The views of a scene show one set of named points, each view turned or mirrored, and shifted as a whole, with a little noise and some points left out.
(in the rows, 128 means zero)

Scene 1
View 1
(173): [105 116 129  90 112 167 129 169 122 151 147 144 176  90  82 118 164 161
 121 141 178 111 133 134 146]
(128): [134 115 156  97 131 127 112 162 139 154 109 120 139 105 121 134 143 152
 156 144 152 126 144 142 150]
(218): [119 115 127 117 130 155 121 169 125 153 115 136 136 112 110 142 147 165
 129 147 167 117 143 139 132]
(20): [121  90 140 156 150  87 106 144 153 153 121 103  74  87 141 155 121 165
 159 142 141 142 138 145 143]
(129): [116  97  64 217 146 162 139 165 114 143  96 141  48 124 124 173 134 190
  88 156 177 110 144 139  93]
(89): [111 117 105 142 137 175 127 178 116 153 106 145 121 127 113 160 150 179
 117 148 171 117 141 138 116]
(209): [ 50  88  57 210 142 162 129 168 114 153 179 147  83  77 100 172 141 218
  92 131 182 132 110 134 105]
(37): [132 100  59 204 131 177 150 161 105 139  91 151  67 124 104 148 144 175
  66 167 190  90 148 136  94]
(13): [135 107 137 124 134 132 122 157 137 151 105 123 117 104 117 136 143 153
 135 150 160 117 146 143 140]
(8): [118 121 126 124 142 161 116 178 124 158  91 137 124 135 126 165 144 174
 140 145 159 127 147 141 123]
(177): [127  97  59 223 144 161 142 159 112 140  87 143  42 126 121 165 131 183
  78 161 179 103 151 137  91]
(170): [110 121 139  84 116 166 123 174 123 155 131 143 174 101  92 126 163 160
 129 141 175 116 135 135 145]
(87): [150 109 135 120 126 136 128 154 134 144  96 124 122 107 112 123 143 142
 125 159 165 107 151 140 141]
(72): [174 110 144 122 128 121 127 145 139 142  71 116 104 118 123 122 138 130
 128 167 160 103 165 142 141]
View 2
(218): [119 145 135 153 121 118 138 119 131 110 122 118 124 121 152 149 109 149
 115  99 124  96 131 135 134]
(8): [117 164 140 150 125 122 137 122 140 107 107 116 119  89 147 142 134 144
 123  94 124 104 132 143 136]
(72): [107 137  99 185 109 124 164 172 107  80 120  85 127 137 193 137 139 145
 168  88 125 118 139 133 109]
(13): [112 139 123 162 111 128 156 141 119  99 126 114 115 120 162 151 114 147
 126 103 112 100 130 139 125]
(89): [118 157 158 151 119 126 140 107 146 118 100 116 118 116 140 129 130 156
 114  91 130 106 128 131 149]
(37): [110 144 196 179  86 146 168 108 147 124  77  98 101 171 147  76 153 183
 128  75 137 134 117  93 170]
(177): [107 145 204 181  77 162 187 121 144 115  69 105  81 149 142  78 169 182
 127  85 123 138 112  98 168]
(173): [123 131 127 140 128 106 120 104 129 121 140 125 138 144 144 166  71 148
 100 105 125  79 133 133 131]
(129): [108 149 204 175  81 162 183 117 143 115  74 111  79 134 139  86 167 178
 119  86 119 133 111 104 169]
(170): [125 141 121 140 136  99 114 103 131 120 139 118 146 136 150 167  76 146
 107 100 132  80 138 139 128]
(128): [116 142 104 154 124 119 143 145 116  96 137 116 127 105 164 173 104 135
 126 108 110  90 136 153 111]
(20): [103 126 133 167  88 162 191 167 100  85 125 132  75  91 152 163 125 143
 113 124  76  99 115 144 117]
View 3
(8): [109 129 107 132 126 133 147 102 154 130 126 141 165 125 129 139 170  83
 126 135 109 121 107 123 144]
(20): [123  88  87 131  91 127 120  94 132 136 110 146 128 115 129 183 143 133
 113 107 168 111  67 109 134]
(13): [115 121 116 122 120 112 139 113 161 137 123 153 152 137 120 147 154  97
 133 120 127 128 105 117 141]
(209): [130 127  87 169 105 195 136  65 128 174 189 101  94 109  97 173 171 134
 100  77 104  94 157 102  74]
(177): [109 147 104 166 105 177 137 113 158 158 186 151 136  91 118 205 227 128
 132 124 143 103 181  74 136]
(170): [122 134 124 115 145 111 155 101 162 145 129 131 154 162 107 101 130  67
 130 108  76 135 113 140 119]
(173): [126 131 122 120 139 112 151  98 161 151 136 131 142 161 103 108 126  75
 128  98  80 134 118 137 110]
(72): [111 128 128 113 122  91 140 140 178 134 117 181 170 137 125 157 166  96
 152 134 149 135 112 103 168]
(218): [115 131 114 129 128 124 148 104 159 139 133 139 155 137 118 132 155  85
 129 119 101 124 116 125 130]
(89): [110 140 106 144 131 151 151  98 156 140 147 133 155 124 121 140 181  86
 123 126  95 116 133 116 128]
(87): [116 131 125 116 126 101 142 125 171 140 128 166 156 143 117 145 154  90
 145 122 128 135 116 112 149]
View 4
(87): [106  77  88 122 122 160 135 151 156 119 133 121 141 135 149 168 154 123
 161  95 127  91 128 145 134]
(218): [100 100  92 116 128 142 137 170 164 118 138 134 124 126 142 172 170  99
 143  96 126  96 134 125 142]
(209): [115 159 109 134 148  81 117 192 134 102 145 178 160  53  93 160 131  63
  87 172 119 133 164 119 135]
(129): [123 125 130 176 115 101 148 169 105 137 147 156 151  80 109 141 141 121
 131 157 112 161 139 165 150]
(170): [107 103  76 103 137 152 133 169 184 112 136 123 114 141 141 185 178  76
 134  82 137  63 134  94 137]
(13): [ 91  80  87 110 126 151 131 160 162 114 135 134 139 125 148 167 159 115
 155 100 123 101 136 148 137]
(72): [103  60  89 129 112 173 137 144 148 126 133 118 144 143 156 163 150 147
 178  91 123 101 124 167 138]
(128): [ 75  72  74  90 129 159 129 164 182 107 136 136 130 135 159 174 172 109
 159  81 123  89 137 141 134]
(8): [ 89  96 106 119 120 132 150 179 163 128 141 147 110 122 145 165 188 103
 148  94 118 119 133 140 156]
(173): [111 107  75 102 141 147 127 167 181 105 134 124 125 130 137 182 165  74
 128  93 137  63 137  92 131]
(20): [ 53  68  81  84 129 138 107 167 160  95 134 168 170  95 153 158 138 124
 158 117 103 130 150 186 123]
(177): [140 129 133 191 116 104 149 162  94 140 146 148 157  78 102 138 128 125
 128 167 116 159 136 162 147]
(89): [107 116 108 135 125 124 150 176 152 129 142 143 117 114 130 164 177  97
 132 110 122 118 135 126 154]
(37): [154 128 131 193 115 117 155 157 101 144 145 132 147  97 105 147 137 121
 131 153 126 136 130 142 150]
View 5
(20): [ 95 131 116  83 140 142 114 162 160 143 152  93 159 127  66  82 133 114
 154 107 133 189  65  68 138]
(37): [169 147 168 115 128 143 158 139  88 125 102 123  93 108  89  83 105 147
 104 120 136 136 162 121 133]
(87): [117 113 124  86 158 140 121 134 133 113 160 137 170 104  96 119 139 137
 137  93 119 168 120 127 136]
(89): [125 115 147 137 140 143 154 116 135 141 147 126 116 104 108 118 126 144
 149  98 136 154 127 113 128]
(177): [169 161 174 111 125 146 152 149  93 129  94 106  82 126  81  67 100 138
 108 133 143 146 141  93 135]
(72): [126 122 131  66 177 150  99 137 128  94 154 141 175 125  95 115 145 134
 135 101 116 180 115 120 140]
(209): [116 131 137 155  71 126 202 155 131 192 111  76  85  70  66  68  95 134
 133 109 151 124 118  92 131]
(170): [ 93  86 114 135 133 132 162 114 151 146 173 137 161  63 107 142 137 146
 158  72 125 146 129 145 127]
(128): [ 93  99 113  99 159 143 122 126 162 128 180 132 176 105  99 130 149 131
 162  85 123 180  94 114 135]
(129): [161 154 173 121 123 146 154 145 104 137 101 103  79 126  84  70 101 139
 116 129 145 149 132  88 131]
(218): [110 106 129 118 145 140 143 121 145 134 159 131 147  93 102 124 136 140
 152  88 128 161 118 122 131]
(13): [109 112 125  95 151 142 123 135 144 127 159 126 159 106  92 114 136 133
 147  95 124 172 106 113 135]
(173): [ 89  89 107 127 130 131 158 122 150 147 173 133 167  62  98 136 140 141
 155  74 124 148 125 145 131]

Which points are out of place in each view (at most two, in the order of its rows)? Write - if all are in place.
view 1 | (173)
view 2 | (72)
view 3 | (8), (20)
view 4 | (177)
view 5 | (170)
